Each row is a point on a tangle of strands that fork and nearly touch. The rows are in no order.
In the rows, zero is written as 128.
Two points are linked if the straight distance between their rows is under 107. Some points are linked to none.
sal: 127	146	133	167	150	72	144	168	77	136	112	122	84	125	117	137	141	127	106	131	134	132	157	116	152	119	139	148	121	135	109	149	139	126	105	113	129	119
dulam: 131	114	137	142	140	95	117	121	126	90	99	129	127	130	123	116	171	124	97	146	145	149	144	94	166	134	129	152	163	115	136	92	101	110	111	84	148	166
Maf: 141	146	139	117	144	170	123	117	134	142	133	139	138	147	137	108	147	130	111	107	127	107	117	127	139	121	153	96	124	118	133	136	117	128	165	126	107	168
Fale: 103	156	122	109	134	148	128	161	115	129	171	127	121	126	131	139	99	120	118	130	145	119	157	159	171	158	134	99	134	127	138	139	119	165	156	159	118	128
Vage: 124	164	119	165	115	83	149	168	81	143	112	126	96	126	113	130	157	113	116	145	161	128	152	148	150	159	133	146	122	147	102	121	127	138	131	126	128	120
likog: 144	121	107	141	166	90	134	110	112	109	43	170	142	120	130	127	150	116	125	157	139	111	132	131	161	105	143	114	105	110	158	123	126	131	115	105	113	164
latuk: 150	140	127	146	150	101	109	161	99	129	153	138	113	123	124	153	118	130	145	168	118	137	134	151	127	132	123	115	117	142	95	138	162	160	110	131	123	158
nufi: 177	142	114	142	156	114	124	123	118	113	129	133	113	109	148	122	149	116	119	149	153	144	131	146	146	131	147	89	111	138	127	132	143	167	130	112	97	177
kisu: 124	125	121	108	148	157	140	114	91	147	151	112	149	160	131	146	118	117	136	135	122	116	157	137	119	119	80	128	152	193	112	137	147	139	144	158	124	122
zolek: 105	126	144	128	120	110	97	134	126	121	186	131	134	155	109	147	131	126	163	168	136	129	125	138	131	122	118	133	140	103	133	129	166	152	106	150	116	160
Diz: 159	104	174	140	151	144	134	131	133	158	148	125	119	128	142	149	120	128	126	109	107	151	116	126	110	117	96	143	147	149	124	119	138	134	118	115	150	115
Ruzor: 107	139	142	102	160	153	151	145	143	159	104	135	117	162	120	138	119	115	105	103	106	103	152	153	137	153	86	122	117	131	128	136	94	116	169	134	121	119
nup: 107	128	137	123	140	145	149	165	104	115	171	125	93	123	152	142	124	146	119	124	81	135	130	103	165	139	143	129	143	140	139	130	109	97	136	100	131	120
Det: 109	136	116	118	87	96	82	138	124	125	135	128	130	137	77	105	113	132	129	107	146	107	136	121	143	133	133	136	135	103	118	144	130	147	149	134	122	135
keki: 90	122	140	88	136	109	135	132	150	147	109	146	130	142	149	133	127	134	113	142	84	125	160	128	110	148	92	146	121	143	142	116	94	89	153	124	142	137
Tenin: 133	116	146	144	124	123	140	141	144	135	72	133	116	117	116	119	134	126	122	106	134	120	129	135	129	110	104	164	132	116	115	118	140	117	114	95	152	89
Padu: 163	124	107	154	122	99	121	107	143	120	61	125	138	132	119	142	108	98	129	103	155	154	111	145	103	119	102	130	112	122	114	153	137	122	126	118	109	122
pepu: 144	135	143	124	101	123	151	98	138	167	85	143	147	121	139	107	139	132	128	104	153	112	123	124	113	126	134	143	128	104	118	102	114	107	127	130	150	156
raf: 120	121	115	117	135	128	135	146	136	140	91	122	109	139	123	136	135	124	104	117	131	110	152	149	115	146	106	140	135	150	117	141	110	136	152	133	136	99
Dov: 126	133	130	143	110	103	149	164	107	154	133	129	90	121	109	112	123	107	144	124	173	121	120	171	158	133	132	127	130	119	160	145	165	155	129	147	115	102
dasep: 128	130	125	141	94	105	142	128	123	144	41	150	121	116	116	74	168	125	123	97	155	116	118	110	134	120	156	137	126	109	121	106	118	129	125	113	122	102
pudup: 109	118	147	101	118	153	138	133	117	172	155	138	130	167	109	146	105	128	132	130	118	118	143	136	127	123	102	128	132	140	116	138	135	141	148	147	117	131
nek: 119	112	105	129	128	149	130	146	125	105	154	118	128	125	127	139	124	144	143	164	114	153	105	123	135	133	130	112	118	152	123	126	146	127	133	121	106	97
rato: 107	123	142	102	122	141	159	113	134	133	156	137	135	108	119	110	130	141	158	159	100	115	126	149	108	127	104	126	137	137	125	94	153	132	138	118	136	106
zigu: 103	131	162	106	149	162	146	145	143	167	148	151	131	158	138	154	97	118	113	132	96	131	145	158	145	135	89	136	137	124	120	105	110	125	149	149	126	122
lezo: 117	113	141	113	149	134	138	123	146	135	113	115	108	141	136	159	127	106	117	98	110	114	134	115	152	134	118	127	140	136	188	132	109	111	152	145	134	134
Kadev: 153	125	168	161	172	89	128	129	108	162	121	149	116	111	119	121	165	126	114	148	132	107	137	128	119	121	140	138	122	143	106	110	142	160	105	142	157	133
bos: 99	129	138	108	129	142	129	191	117	120	185	129	117	131	132	118	106	140	124	156	146	112	157	167	178	131	131	116	129	111	131	142	144	176	129	155	120	113
suvu: 157	128	102	126	72	134	101	116	119	114	117	151	141	125	126	121	103	132	148	87	147	136	104	108	121	128	145	122	116	99	122	152	123	103	139	110	113	169
budu: 136	123	135	147	111	98	110	133	130	137	76	118	143	124	108	143	129	113	106	111	174	138	147	133	126	133	120	163	126	122	97	123	128	126	102	112	158	111
komep: 95	141	136	129	109	119	162	127	121	134	142	114	149	111	127	116	120	123	137	142	120	104	130	150	120	132	115	118	129	111	151	121	145	128	115	128	143	86
deg: 132	138	162	132	119	100	132	102	133	165	97	148	142	139	113	115	156	134	124	119	125	80	139	124	121	108	129	153	130	107	121	98	140	123	134	142	157	148
fep: 133	101	121	131	159	124	153	108	128	114	116	106	148	157	120	158	160	119	145	131	142	101	139	132	145	114	87	131	134	156	153	154	141	113	135	125	135	133
gur: 156	134	91	153	156	119	134	136	132	106	92	131	150	144	119	147	151	117	109	146	153	135	102	136	154	126	143	113	105	114	116	149	126	117	140	118	104	138
Nufe: 146	113	103	132	128	109	127	128	154	104	86	138	140	147	105	150	119	110	141	122	134	148	106	145	102	151	88	132	120	103	126	124	132	128	131	107	107	122
zel: 138	134	104	95	99	170	134	81	130	93	178	124	169	128	145	123	120	123	148	85	141	124	105	122	98	116	165	114	132	103	133	126	117	124	130	145	116	167
seki: 102	125	108	85	90	135	118	117	147	122	156	100	180	153	113	113	121	146	145	132	133	105	155	113	92	142	115	147	143	141	113	123	126	113	120	146	154	111
Sab: 148	137	109	137	93	111	122	103	129	165	84	127	123	129	124	128	101	105	131	82	148	145	123	137	83	139	87	130	109	111	106	140	121	114	120	143	114	118
vuzek: 124	136	118	114	130	173	113	154	123	129	130	154	107	128	137	106	136	156	114	106	87	122	115	100	123	139	178	124	132	145	116	117	103	93	170	109	135	141
kodi: 130	122	137	119	149	161	121	123	156	126	162	137	148	135	150	187	85	134	157	140	141	160	117	149	124	104	113	107	116	109	135	145	145	156	105	142	125	120
zose: 118	151	138	130	151	173	128	122	138	96	113	138	145	109	134	110	138	152	111	102	96	143	109	126	123	112	167	121	117	116	122	119	112	98	129	78	125	99
Pame: 115	149	125	118	122	167	145	107	133	138	131	125	176	137	121	116	134	145	130	109	95	93	109	118	115	111	157	140	127	140	108	113	124	110	140	131	166	108
nalam: 154	109	130	161	114	119	118	118	136	150	134	134	116	116	117	149	131	111	134	138	147	157	98	122	100	135	122	155	130	134	108	98	141	129	130	164	132	132
kor: 107	104	107	130	134	140	124	147	122	107	159	126	110	90	163	145	133	138	141	179	115	154	123	143	118	133	138	113	125	170	152	128	132	143	114	121	120	85
mabav: 107	120	113	91	115	124	140	110	118	110	148	99	140	146	125	133	126	128	154	116	105	96	158	103	124	161	84	144	165	154	151	123	122	103	142	113	129	123
susem: 106	123	140	119	145	110	82	145	140	147	142	118	140	185	110	164	120	130	109	126	134	137	158	126	109	136	89	148	147	149	108	154	125	122	130	145	126	132
lofo: 141	124	141	141	116	125	112	144	141	144	124	134	107	123	111	127	140	119	111	114	115	145	97	121	121	143	133	136	133	117	123	101	107	115	152	133	126	143
kek: 114	102	148	125	167	76	130	114	122	100	93	145	119	118	117	140	161	127	109	145	124	120	170	102	150	126	105	172	151	127	124	116	110	106	113	87	160	146
gul: 144	115	94	101	76	152	103	99	117	128	185	139	135	149	126	111	91	120	160	120	124	145	104	99	89	128	132	114	128	133	111	150	114	123	148	151	93	182
Tuku: 109	133	118	92	111	143	129	131	127	139	148	113	161	142	126	108	144	150	111	130	119	85	157	108	114	124	137	145	130	145	118	135	120	97	131	146	160	110
Rusar: 126	115	157	121	175	113	129	147	135	105	156	133	111	106	131	137	122	146	137	163	139	151	142	164	138	113	100	113	122	134	153	142	148	150	101	99	113	133
Zulav: 115	94	125	109	148	144	140	103	136	125	136	145	158	103	145	160	107	154	153	123	91	112	109	123	127	85	140	118	127	144	146	132	131	123	126	123	127	143
Zomi: 123	133	121	124	110	139	112	127	124	122	190	130	154	150	131	141	126	134	160	163	111	141	109	123	132	136	127	105	127	103	126	122	136	106	118	151	123	162
nede: 138	134	109	120	112	117	135	118	113	126	129	101	132	134	123	121	116	118	141	108	120	106	140	122	97	169	92	129	146	144	141	117	139	143	152	137	120	138
tobus: 124	118	130	120	139	144	117	110	181	109	148	137	155	142	144	176	98	140	166	118	120	165	93	121	95	139	107	114	128	107	140	130	111	126	119	133	120	141
Bisa: 136	127	107	118	130	186	118	136	148	101	169	115	126	123	155	126	124	123	123	148	140	141	113	124	160	132	161	73	110	112	142	146	118	133	136	140	83	143
puz: 169	126	107	153	114	95	109	103	118	115	115	127	107	120	126	103	138	98	125	143	146	167	119	130	114	123	139	84	109	121	120	132	152	160	116	142	89	167
Labe: 136	153	143	130	143	174	145	122	129	152	138	128	142	144	128	118	140	119	132	109	82	103	106	134	115	143	124	133	146	134	111	92	127	117	153	140	152	118
kule: 141	114	108	128	144	174	124	133	150	91	122	156	145	123	119	158	99	139	140	106	114	138	82	132	110	116	136	120	129	126	102	139	141	141	135	89	111	127
dizu: 101	142	115	150	145	96	138	157	133	133	126	113	102	157	124	149	167	111	96	179	150	148	157	138	139	137	104	137	109	141	120	149	119	109	138	137	123	121
saz: 138	156	118	136	102	130	122	131	120	111	160	89	127	104	142	123	120	131	121	121	141	130	128	130	141	149	157	103	128	120	136	123	122	140	108	132	127	126
siloz: 135	155	140	131	112	149	127	119	138	165	117	146	131	144	112	107	127	129	110	53	115	115	95	110	124	109	172	129	126	107	114	128	139	102	148	144	126	120
Rumu: 160	162	126	153	113	138	122	152	102	121	135	150	125	106	112	119	122	147	140	123	122	122	102	133	135	135	167	113	105	74	75	111	146	144	115	105	113	153
Sed: 113	99	119	99	136	151	116	129	171	104	106	122	141	135	102	116	132	136	112	121	126	115	134	132	108	128	109	129	122	128	112	139	127	152	153	126	121	99
gipe: 117	151	138	102	117	157	128	104	142	151	119	158	141	139	105	92	136	133	121	93	98	90	117	131	128	113	148	112	123	99	136	114	121	117	162	136	110	147
Fuf: 137	91	107	136	122	140	147	101	148	110	101	133	132	135	110	126	138	113	159	103	105	106	88	130	98	105	119	139	128	144	133	122	152	131	137	123	128	98
Leva: 100	108	147	115	102	106	132	121	142	145	148	121	146	138	107	137	113	150	170	142	121	139	131	132	98	110	88	148	142	130	111	135	173	130	83	118	143	99
rez: 120	149	118	104	121	179	146	131	118	92	167	106	136	114	147	119	110	150	140	125	103	127	124	113	151	131	155	94	131	116	145	132	137	99	110	84	128	122
Muni: 144	103	117	123	166	131	142	88	149	111	73	109	129	158	122	147	150	93	142	121	125	96	131	134	123	128	89	155	124	127	146	143	146	104	132	129	126	135
torun: 105	106	143	121	157	171	129	134	112	103	176	139	133	145	116	112	118	147	138	168	127	113	147	144	147	108	125	125	135	166	121	154	151	194	122	146	121	109
Venen: 143	141	122	150	98	126	129	141	131	141	131	79	118	124	147	150	112	122	119	116	154	169	132	135	104	138	113	129	132	161	128	139	127	113	108	137	127	88
tapo: 123	123	154	125	161	132	123	110	141	111	109	138	155	138	105	131	156	128	113	128	121	96	125	120	136	108	128	151	127	109	131	116	140	133	122	121	146	151
tema: 72	151	136	131	117	122	145	138	132	130	171	105	129	129	135	117	108	134	126	163	110	113	141	138	159	121	139	118	116	133	144	134	137	134	108	146	141	85
luz: 124	120	116	106	128	169	140	97	134	129	160	149	157	104	161	129	110	142	149	157	108	132	117	125	115	83	165	92	109	138	145	139	128	150	115	159	123	141
bip: 137	129	124	127	114	136	125	108	126	123	161	132	159	101	149	132	105	125	154	131	123	120	112	137	96	115	146	107	123	126	134	120	151	167	106	154	133	156
vinos: 148	131	135	131	127	137	93	153	136	113	112	138	96	106	128	110	134	134	93	110	116	150	124	108	130	156	172	126	130	120	117	104	90	117	148	110	114	141
bepe: 132	141	167	151	164	117	119	170	121	170	149	133	83	141	123	139	154	114	95	156	122	131	136	134	152	133	138	124	116	141	122	135	121	134	142	161	120	121
gib: 125	92	103	133	123	159	133	114	150	101	138	120	145	141	122	150	122	128	164	141	124	135	81	120	123	124	125	123	126	144	137	133	137	124	137	156	126	100
pez: 142	136	102	107	86	139	137	120	129	149	110	117	136	151	133	114	119	126	138	101	123	103	126	130	95	161	96	145	139	144	128	125	95	94	173	134	132	118
Zume: 113	124	87	142	128	118	118	139	99	116	167	101	99	103	150	140	120	122	138	155	142	164	133	144	116	144	135	111	142	179	133	156	145	150	114	159	121	87
dega: 103	124	137	111	81	101	100	105	138	130	144	93	150	144	118	118	122	137	155	117	134	136	154	120	87	139	92	156	162	139	135	122	143	114	105	128	157	109
mag: 169	116	143	121	133	141	116	123	137	152	126	119	142	157	127	115	138	138	108	109	117	116	134	97	95	137	110	178	155	159	98	116	112	99	153	122	157	134
fus: 143	124	141	161	112	83	115	114	117	120	109	128	119	113	108	114	130	107	136	134	164	136	117	129	155	117	127	147	123	84	150	114	146	149	95	146	121	134
Kesu: 155	113	153	163	136	143	147	123	119	144	140	133	115	114	127	146	129	126	135	133	124	137	95	130	100	99	119	148	127	150	105	108	161	141	119	145	129	111
Pem: 119	116	140	102	103	190	141	105	133	177	157	136	150	140	159	127	87	134	132	135	102	151	136	121	103	97	134	114	121	148	114	131	103	119	133	154	131	120
bavez: 133	137	178	169	194	105	126	144	127	155	146	145	121	135	124	147	143	118	111	152	129	127	128	159	145	105	121	136	110	121	130	127	140	154	112	159	147	130
gofo: 106	144	127	132	144	100	116	112	129	108	75	156	120	119	127	112	160	132	88	108	93	103	130	97	160	136	161	135	134	115	161	107	94	99	140	117	142	151
mez: 137	126	139	118	146	151	129	116	122	143	131	120	141	142	134	141	124	130	137	126	79	107	131	116	90	153	102	159	151	162	111	94	111	98	147	127	162	112
Vuk: 112	133	105	123	124	159	147	143	108	137	132	139	140	137	108	109	119	134	147	128	122	78	117	140	151	125	148	117	117	131	138	140	136	161	152	150	124	96
zugo: 145	141	108	103	81	148	120	88	130	125	177	123	155	146	150	145	95	115	159	101	139	138	87	102	86	124	138	121	127	106	119	140	112	119	121	165	121	176
raden: 124	103	150	136	162	119	122	121	164	128	114	115	110	156	107	128	168	110	111	144	134	145	126	116	125	127	86	152	130	141	122	141	138	121	126	123	129	110
Navin: 118	126	125	136	120	111	122	135	147	108	112	100	103	112	157	139	135	118	104	134	144	177	143	130	150	137	135	112	109	109	149	150	102	114	109	95	123	116
Venaf: 129	129	137	113	130	172	150	145	115	128	145	133	114	137	155	115	142	155	111	129	89	132	121	98	131	126	145	137	141	171	127	121	95	70	153	93	135	135
Veven: 153	141	114	153	176	107	128	155	100	126	163	134	111	110	152	135	149	135	129	186	141	128	142	153	151	128	147	104	122	151	126	147	151	159	122	130	116	154
Dipil: 127	135	119	114	118	164	122	127	141	134	174	135	132	132	136	144	115	116	124	155	107	154	109	123	141	142	136	88	123	109	127	117	114	114	147	150	95	151
fabuf: 101	132	95	142	122	101	140	147	128	89	109	105	109	132	100	132	132	122	119	118	118	119	109	114	134	154	117	144	113	130	124	130	125	108	132	116	126	74
kur: 105	154	140	153	135	75	100	128	118	144	90	128	126	144	84	96	137	107	96	79	125	94	150	111	163	135	141	146	133	83	142	114	127	148	123	149	146	122
tasu: 113	136	164	111	125	176	136	134	112	158	176	133	127	126	153	127	87	148	122	149	89	146	137	120	155	106	153	110	130	137	122	130	119	118	108	146	132	105
Ponad: 154	140	100	146	81	141	117	139	118	99	140	143	121	111	116	104	127	124	150	122	143	149	92	114	125	130	153	111	117	88	105	123	130	126	127	104	101	154
pogap: 127	106	112	114	114	145	117	94	162	124	100	138	150	133	105	111	126	123	137	90	125	98	115	122	83	118	114	152	129	121	116	118	135	140	154	149	135	119
boru: 139	159	141	137	133	111	122	118	126	160	98	123	127	146	95	113	121	108	107	64	108	79	120	116	145	129	145	145	138	117	125	127	125	127	156	147	145	108
Ked: 101	120	127	141	124	125	138	161	116	151	162	141	112	150	98	134	109	117	131	152	155	125	122	175	166	120	117	129	124	127	142	153	149	163	133	168	105	111
meral: 138	105	145	143	166	115	125	102	168	118	83	139	130	140	111	141	158	116	121	120	144	129	111	122	144	106	102	148	132	104	134	128	128	122	123	117	124	151
sipo: 128	126	145	103	118	160	102	134	133	129	183	90	150	135	170	146	95	142	117	129	130	151	156	120	110	145	123	119	144	138	122	121	109	127	105	139	151	138
Salib: 135	163	126	157	158	101	130	131	105	121	66	158	147	118	105	114	151	115	129	126	134	97	104	135	145	138	155	139	123	85	138	79	119	130	134	132	127	145
Tavi: 116	95	152	133	125	115	103	129	172	129	112	127	113	97	120	124	117	141	118	118	159	141	143	138	130	96	144	124	110	110	148	144	129	150	98	125	128	107
Zaz: 140	142	145	174	145	99	141	112	109	131	87	143	130	119	106	119	127	92	131	115	150	112	112	135	148	138	130	133	119	92	163	92	126	148	116	144	121	123
sofu: 126	120	129	165	177	116	124	153	112	108	113	125	90	126	116	145	135	139	106	140	104	133	105	108	159	103	156	133	113	150	154	148	141	123	117	118	115	118
duf: 160	98	132	126	99	160	127	122	133	161	121	111	127	146	118	91	132	134	120	105	141	118	126	107	72	118	107	148	145	164	78	140	123	133	144	143	144	115
nul: 93	124	117	99	131	127	132	131	144	132	119	122	122	124	140	143	100	125	122	118	135	132	166	161	113	157	85	111	152	160	145	138	124	160	150	131	108	102
lamu: 110	136	145	141	169	123	156	150	115	106	153	129	94	124	129	135	138	127	88	133	91	120	127	121	168	139	133	128	118	152	158	133	121	123	140	119	136	106
zosik: 148	113	128	109	94	172	138	109	139	153	142	123	130	131	137	122	107	135	132	122	147	136	134	115	85	107	132	134	122	139	94	142	123	133	114	143	132	126
sez: 126	131	143	102	134	138	112	136	142	133	160	108	126	101	174	165	113	135	111	132	151	156	171	148	145	139	131	117	130	131	135	138	106	130	118	122	153	136
duner: 140	127	99	117	106	142	133	118	110	120	199	130	143	123	150	157	101	136	187	157	122	139	92	127	113	121	145	106	137	114	118	117	146	138	108	152	136	157
mil: 142	104	154	110	123	121	156	139	126	131	136	133	95	77	164	118	149	141	132	142	143	139	144	148	118	128	123	128	139	136	148	113	123	128	119	99	142	120
Piv: 119	137	152	131	124	88	143	166	109	134	118	144	105	107	119	110	120	140	136	110	170	102	145	148	174	113	145	125	124	105	150	139	137	164	101	124	135	126
lobuz: 144	137	131	160	135	104	147	134	89	142	125	111	108	107	127	135	137	139	127	124	122	119	136	108	142	118	155	132	130	150	129	117	130	111	109	115	158	127
tope: 118	122	129	139	93	91	119	132	121	107	147	137	124	133	103	138	129	125	158	146	145	139	120	147	135	123	109	126	119	109	133	127	169	141	105	123	110	141
zama: 155	145	115	124	94	145	81	125	132	109	153	83	142	121	161	121	100	136	117	107	141	151	134	121	109	161	135	119	128	119	123	135	102	127	122	136	135	142
vufek: 119	92	140	108	152	168	146	87	128	125	163	119	162	139	152	148	115	121	162	153	111	143	129	107	81	114	108	124	152	195	124	132	144	153	121	172	144	107
fak: 162	143	125	162	145	113	129	164	118	135	128	161	123	118	119	135	118	135	147	163	134	141	116	150	148	121	140	116	97	93	95	121	152	144	111	109	105	155
mab: 119	120	124	129	116	97	96	114	161	109	108	101	115	113	127	122	112	107	111	112	162	164	137	134	129	130	132	113	109	114	152	156	118	154	103	137	109	106
rodig: 103	154	141	133	128	123	141	141	121	143	125	131	106	160	90	99	148	120	114	109	90	77	120	126	157	137	136	143	135	115	149	112	135	131	164	145	138	100
bige: 110	133	116	133	160	104	138	143	144	106	104	97	108	119	158	144	138	122	84	134	124	162	151	116	132	161	115	139	124	130	134	130	85	99	122	99	137	104
tas: 182	123	107	168	121	105	114	112	90	108	94	143	111	109	133	101	114	109	126	125	157	165	111	102	134	112	169	113	105	116	100	125	149	142	97	104	100	173
Tada: 95	128	124	96	130	120	121	135	145	144	146	94	122	132	155	158	121	137	125	128	161	151	178	160	120	139	98	127	151	148	148	158	128	125	114	147	132	126
baz: 126	95	119	132	161	74	141	109	123	96	54	143	131	126	106	143	151	120	128	149	134	107	157	120	171	116	100	144	134	121	157	138	121	128	107	94	138	145
putu: 147	157	126	155	144	76	111	128	114	129	114	115	136	148	120	142	128	98	108	134	186	160	155	152	140	125	109	116	128	107	116	152	154	147	94	126	114	169
gure: 104	143	129	104	136	102	116	101	135	146	69	133	134	132	120	87	163	135	102	93	91	80	150	95	122	116	139	160	150	118	141	113	103	99	144	123	146	122
zusok: 121	141	120	157	108	114	111	144	108	140	153	93	102	130	148	146	129	97	132	146	151	179	134	154	131	146	120	109	135	157	142	149	142	126	118	173	107	106
Gidi: 101	131	143	124	125	141	151	141	121	149	121	147	124	124	101	96	158	132	126	143	102	67	120	132	143	115	172	127	128	139	154	117	138	138	154	147	145	103
dalo: 112	138	105	122	85	126	117	130	112	153	140	136	139	131	103	113	111	125	141	111	123	93	110	116	129	120	149	124	103	125	110	152	142	140	160	171	115	118
gor: 113	127	161	160	168	104	125	142	135	134	112	109	92	160	114	150	165	96	80	137	118	133	146	120	142	133	120	147	119	138	134	133	118	115	142	150	129	105
dav: 133	130	121	145	126	95	85	136	125	135	120	114	125	160	115	151	133	115	106	131	162	151	159	141	114	125	96	142	133	147	93	174	140	132	119	148	105	154
goga: 110	128	158	131	131	112	112	158	139	134	132	114	108	106	120	140	118	144	121	132	181	127	160	167	145	108	129	128	133	117	144	165	143	169	106	129	136	114
Delef: 126	134	125	105	110	115	129	162	112	158	150	132	126	129	132	125	122	123	131	112	155	96	160	146	137	154	138	112	143	135	133	128	119	154	152	148	135	165
vudag: 135	139	119	153	153	107	130	94	116	100	48	167	164	125	118	93	131	117	135	127	128	106	102	136	163	114	149	121	118	72	135	101	130	144	119	99	120	142
sogot: 141	138	119	118	138	116	128	130	129	114	85	115	133	107	160	137	128	144	114	122	120	148	135	110	104	144	123	151	131	134	120	116	91	104	123	80	149	134
vene: 130	109	115	141	130	158	135	136	160	91	123	140	130	121	127	147	99	117	144	103	133	140	71	142	126	116	136	110	116	125	146	141	137	166	138	135	103	98
futib: 178	139	103	143	111	114	100	102	101	93	100	152	125	100	128	105	103	111	142	112	168	155	116	115	141	105	160	105	105	59	108	120	145	155	84	107	115	174
tava: 158	140	119	108	106	172	146	91	140	116	148	120	155	109	174	110	128	153	136	116	129	140	106	123	97	114	165	105	144	129	133	116	113	101	120	114	135	154
puvuz: 141	116	110	115	124	127	120	91	138	127	55	137	120	126	114	70	179	133	116	113	122	96	147	97	102	135	121	158	139	131	125	113	104	103	164	97	134	142
Soli: 127	132	115	145	125	124	145	156	147	136	114	127	133	142	130	151	155	129	121	171	149	139	122	141	154	132	119	121	99	120	109	152	126	102	140	128	114	124
Vode: 129	110	112	102	124	158	114	135	139	140	162	129	158	112	173	168	87	156	160	169	146	164	144	138	121	106	139	111	107	129	104	147	131	146	95	142	135	99
detup: 137	104	113	128	120	115	140	101	121	96	81	132	128	141	121	88	171	137	113	113	126	127	126	83	136	124	125	174	160	137	127	110	107	94	121	85	154	145
luba: 94	145	145	131	128	125	87	134	162	130	91	140	130	125	127	114	135	139	97	102	98	131	113	106	133	133	155	158	130	113	151	111	83	75	140	125	158	124
Medu: 132	148	105	100	96	132	129	144	120	132	158	125	134	105	117	114	109	128	136	101	132	104	127	146	117	166	120	120	152	124	126	105	110	141	162	123	136	151
nisid: 140	151	121	147	92	125	149	126	97	141	108	131	125	101	149	111	153	147	135	135	123	127	118	112	120	127	163	135	118	129	115	96	117	83	120	98	136	125
sov: 153	153	126	133	104	154	139	97	141	129	97	139	145	111	149	88	152	146	130	104	140	136	118	120	108	120	161	133	135	111	128	98	92	83	133	98	145	150
vomig: 153	135	118	165	167	140	125	150	127	98	115	127	126	114	135	130	139	131	112	131	127	143	107	125	163	114	168	115	101	129	128	144	128	122	111	92	117	128
fovud: 126	145	92	156	96	93	125	165	105	104	117	113	114	123	103	112	142	122	121	136	165	136	124	124	146	152	134	133	114	126	105	140	130	124	127	118	123	116
Numim: 114	137	145	139	111	114	112	139	101	121	178	101	109	99	141	124	110	138	134	160	109	122	144	132	135	139	146	105	116	134	144	131	140	147	107	137	133	124
Duli: 130	132	148	142	146	64	136	120	96	152	73	147	109	105	137	97	155	120	117	139	154	107	156	113	144	132	151	134	131	136	122	99	117	155	112	131	141	138
ras: 145	128	107	130	140	136	140	124	160	110	128	133	151	117	141	164	118	124	155	121	130	162	95	143	108	147	92	120	128	104	126	100	118	112	131	109	113	135
dab: 140	117	95	103	67	131	112	121	115	134	138	141	130	139	113	102	106	130	159	103	130	130	96	97	79	147	138	140	129	121	124	137	102	99	164	148	116	168
Nivo: 119	116	169	110	157	160	145	104	145	111	164	152	142	107	132	103	146	144	133	143	100	132	105	132	93	113	120	116	143	120	130	92	149	144	115	106	121	144
fofez: 139	132	123	143	97	73	141	125	96	153	65	137	113	97	127	85	153	121	131	124	170	137	147	121	131	128	141	127	117	130	108	113	140	141	98	114	128	130
Vogoz: 124	121	134	115	140	130	146	111	140	132	134	121	123	101	152	123	146	134	131	120	115	117	136	121	124	138	126	113	139	134	176	117	106	118	149	116	119	133
befo: 92	134	143	106	141	119	114	134	135	145	148	138	124	165	101	123	106	143	104	119	103	128	150	132	123	122	76	143	134	127	99	146	137	155	139	123	119	125
soza: 113	111	119	124	120	119	153	124	114	110	159	101	120	159	114	158	141	127	154	140	116	121	131	107	149	138	102	136	151	155	165	144	150	110	134	117	125	119
Noli: 123	101	158	120	174	127	130	120	121	115	181	131	114	137	129	133	122	139	129	166	123	136	147	134	146	95	110	113	133	155	127	155	161	155	106	118	129	135
zek: 116	103	136	115	147	141	129	115	146	136	100	133	130	127	141	184	110	140	135	115	106	123	132	112	137	108	124	130	119	145	162	151	125	91	129	119	136	129
ful: 144	135	117	123	87	98	138	109	132	163	74	108	115	132	133	121	124	110	137	115	132	137	134	145	95	162	80	156	129	129	132	130	114	97	141	120	121	117
mon: 131	141	92	106	125	189	117	134	137	69	159	122	156	116	155	120	132	142	133	128	127	143	115	124	138	140	152	97	126	114	116	146	117	103	140	93	107	139
Bena: 117	128	125	133	108	120	160	162	120	125	95	122	90	116	114	104	136	131	118	113	125	115	119	122	146	129	140	133	118	117	138	119	126	113	130	93	133	75
kede: 128	132	140	123	142	175	118	149	122	135	185	122	126	106	169	152	95	145	133	179	117	158	132	135	147	110	148	100	105	123	107	148	135	135	110	150	127	97
tig: 140	125	145	128	134	148	133	116	148	104	161	150	131	113	128	102	146	135	120	129	120	123	104	130	129	119	145	98	128	103	148	110	150	150	141	114	101	162
Zefik: 114	141	116	98	114	113	114	131	136	126	130	121	138	129	151	132	105	152	133	143	109	135	149	118	101	164	117	142	123	124	120	125	92	86	131	105	154	147
bib: 144	117	155	139	157	111	156	145	137	140	119	139	99	97	139	138	129	122	131	141	135	149	135	157	147	121	112	121	119	122	159	110	137	146	121	110	126	122
pivo: 108	102	131	108	143	153	126	107	98	122	172	123	156	144	119	141	110	139	150	157	107	117	162	120	113	114	116	131	149	197	107	138	149	157	115	156	135	105

Follow the links from the first point to the second, and from the first to the third. Name the last point that the two ways share.
Vage; puz; Padu: sov
Noli; putu; rato: pudup
Tuku; tapo; bos: nede
gul; Medu; nup: meral
latuk; sal; Venaf: sov
bavez; Delef; tasu: nede
pez; Kadev; budu: meral

A fork is a point with three links, a tip a point with one. Leave the first point through the second and follow the links. Name the first fork or tip that comes.
mez; mag: nede
luba; gofo: Zomi
Tenin; Bena: sov
vudag; likog: luba
saz; Numim: boru
Venaf; nup: gor
siloz; gipe: raf
tobus; kodi: Leva

A fork is a point with three links. Follow the links from the first point to the second and name the forks in between, in order.
Dov; tobus: nede
Salib; bib: Zomi
kede; Ponad: nede > meral > sov
komep; kule: raf > gib
